A landscape with many valleys, sampled at points; each row gives a point and its height.
From any point a ball takes the steepest step (drop divided by distance) to one of its 3 nearest points. It stops when none of these is lower. Distance is the straight distance between rows; heights are no part of it.
<20>: [166 112 191  72 132 131 105 125 114 147 123 123]  (h 8.12)
<310>: [140 176 142 105 110 120 116 118 122 133 113 120]  (h 3.52)
<31>: [121 115  96 172 152 137 147 126 140 103 160 132]  (h 4.49)
<305>: [158 101 164  76 151 132 140 141 113 144 152 134]  (h 6.79)
<36>: [109 160 101 203  99 131 134  95 160  94  99 121]  (h 4.15)
<612>: [137 168 131 104  77 122  89 122 102 186  45 110]  (h 4.50)
<358>: [125 199  95 134  78 118  98 116 122 152  66 117]  (h 4.66)
<525>: [104 179  84 192  84 129 115  96 159 106  85 123]  (h 2.06)
<84>: [ 98 160 108 223 101 140 157  96 168  92  91 122]  (h 4.56)
<370>: [133 188 108 138  97 120 110 113 137 120 102 120]  (h 1.10)
<436>: [ 49  50  92 155 157 126 163 165 151  81 175 165]  (h 7.46)
<205>: [131 178 104 154 110 124 116 106 142 108 116 119]  (h 2.52)
<455>: [145 107 133  88 160 131 147 156 115 138 168 135]  (h 1.58)
<353>: [150 132 134 101 148 130 143 138 118 123 156 129]  (h 4.70)
<347>: [171  87 189  70 148 131 115 128 110 150 139 132]  (h 7.82)
<338>: [168  87 198  68 142 127  96 114 110 154 126 125]  (h 8.07)
<498>: [117  85 105  88 162 116 151 175 119 127 185 145]  (h 2.07)
<322>: [144 146 159  98  80 117  71 115 101 194  52 110]  (h 3.31)
<75>: [128 188 117 121  93 119 103 114 126 138  92 120]  (h 1.08)
<103>: [131 118  97 144 150 129 149 136 130 111 168 128]  (h 3.04)
<70>: [141 158 157  93  86 121  85 121 107 168  77 116]  (h 0.87)
<416>: [151  70 165  65 161 127 140 154 108 156 160 139]  (h 6.43)
<40>: [146 158 165  95 100 124 104 117 109 146  98 122]  (h 3.72)
<181>: [149 163 144 105 122 125 126 121 124 125 127 121]  (h 4.23)
<594>: [144 150 143  98  72 119  74 117  98 201  39 109]  (h 3.83)
<11>: [115  97  91 147 154 131 147 145 130 108 173 135]  (h 2.76)
<163>: [ 93  86  85 165 159 136 153 149 142 104 171 140]  (h 4.39)
<560>: [ 61  71  93 182 160 139 170 153 148  95 158 152]  (h 6.32)
<547>: [148 143 117 124 140 130 136 128 131 115 155 123]  (h 3.02)
<566>: [138 177 118 129 110 121 116 116 132 120 117 119]  (h 2.34)
<443>: [106 100  95 182 159 142 157 138 137 103 164 135]  (h 5.54)
<533>: [126 101 101 116 160 124 150 156 126 121 183 139]  (h 0.34)
<528>: [ 85  71  85 125 158 122 146 167 134 105 189 152]  (h 6.60)
<401>: [130 188 118 113  84 118  98 122 117 162  68 120]  (h 3.87)
<633>: [150 142 182  83 111 123 100 114 111 150  98 120]  (h 3.76)
<207>: [104 126 107 212 137 144 165 112 153  95 135 125]  (h 2.24)
<577>: [ 95 110 102 215 149 146 171 124 151  97 135 129]  (h 3.36)
<45>: [ 82  82  91 186 159 141 166 146 145  99 160 142]  (h 5.69)
<613>: [177  71 202  63 150 121  91 114 116 156 137 130]  (h 7.90)
<414>: [167  61 188  61 157 123 123 139 113 159 152 134]  (h 7.35)
<3>: [146  89 150  71 161 123 151 162 110 144 166 139]  (h 4.95)
<104>: [160 142 156  96 137 131 133 131 116 130 137 124]  (h 5.15)
<397>: [129 153 103 171 124 129 132 108 147 100 138 122]  (h 2.59)
<309>: [143 152 172  91  97 118  93 117 109 157  81 116]  (h 2.67)
<226>: [131 184 138 109  91 121  99 120 118 146  86 118]  (h 3.18)
<276>: [148 153 169  88 118 127 109 116 116 141 111 121]  (h 4.35)
<128>: [118 141 102 197 127 133 151 107 148  95 134 124]  (h 3.61)
<117>: [ 76  70  85 164 158 137 157 155 142  96 169 153]  (h 5.55)
<43>: [ 78  88  94 197 161 148 173 143 145  99 147 140]  (h 5.04)
<534>: [101 143 113 217 115 139 157 101 162  97 112 122]  (h 3.73)
<89>: [118 194  88 153  84 118 105 104 140 127  84 120]  (h 2.98)
<225>: [133  81 138  69 160 122 148 169 114 141 175 141]  (h 4.83)
<564>: [159 109 201  73 123 122  80 109 112 154 110 120]  (h 8.32)
<490>: [137 153 107 154 136 132 138 119 140 102 154 123]  (h 1.20)

Where does a ball stop that starts at each point below?
<205> | <75>
<20> | <455>
<40> | <70>
<436> | <163>
<566> | <75>

Call two points neighbours if one is among the 3 nearest of the other. Go from one point of each pair to the other, from neighbour to neighbour, staying as low as possible. Name the highest point that can't be avoided.
<207> and <533> | <128>
<490> and <533> | <103>
<533> and <455> | <498>
<75> and <490> | <397>
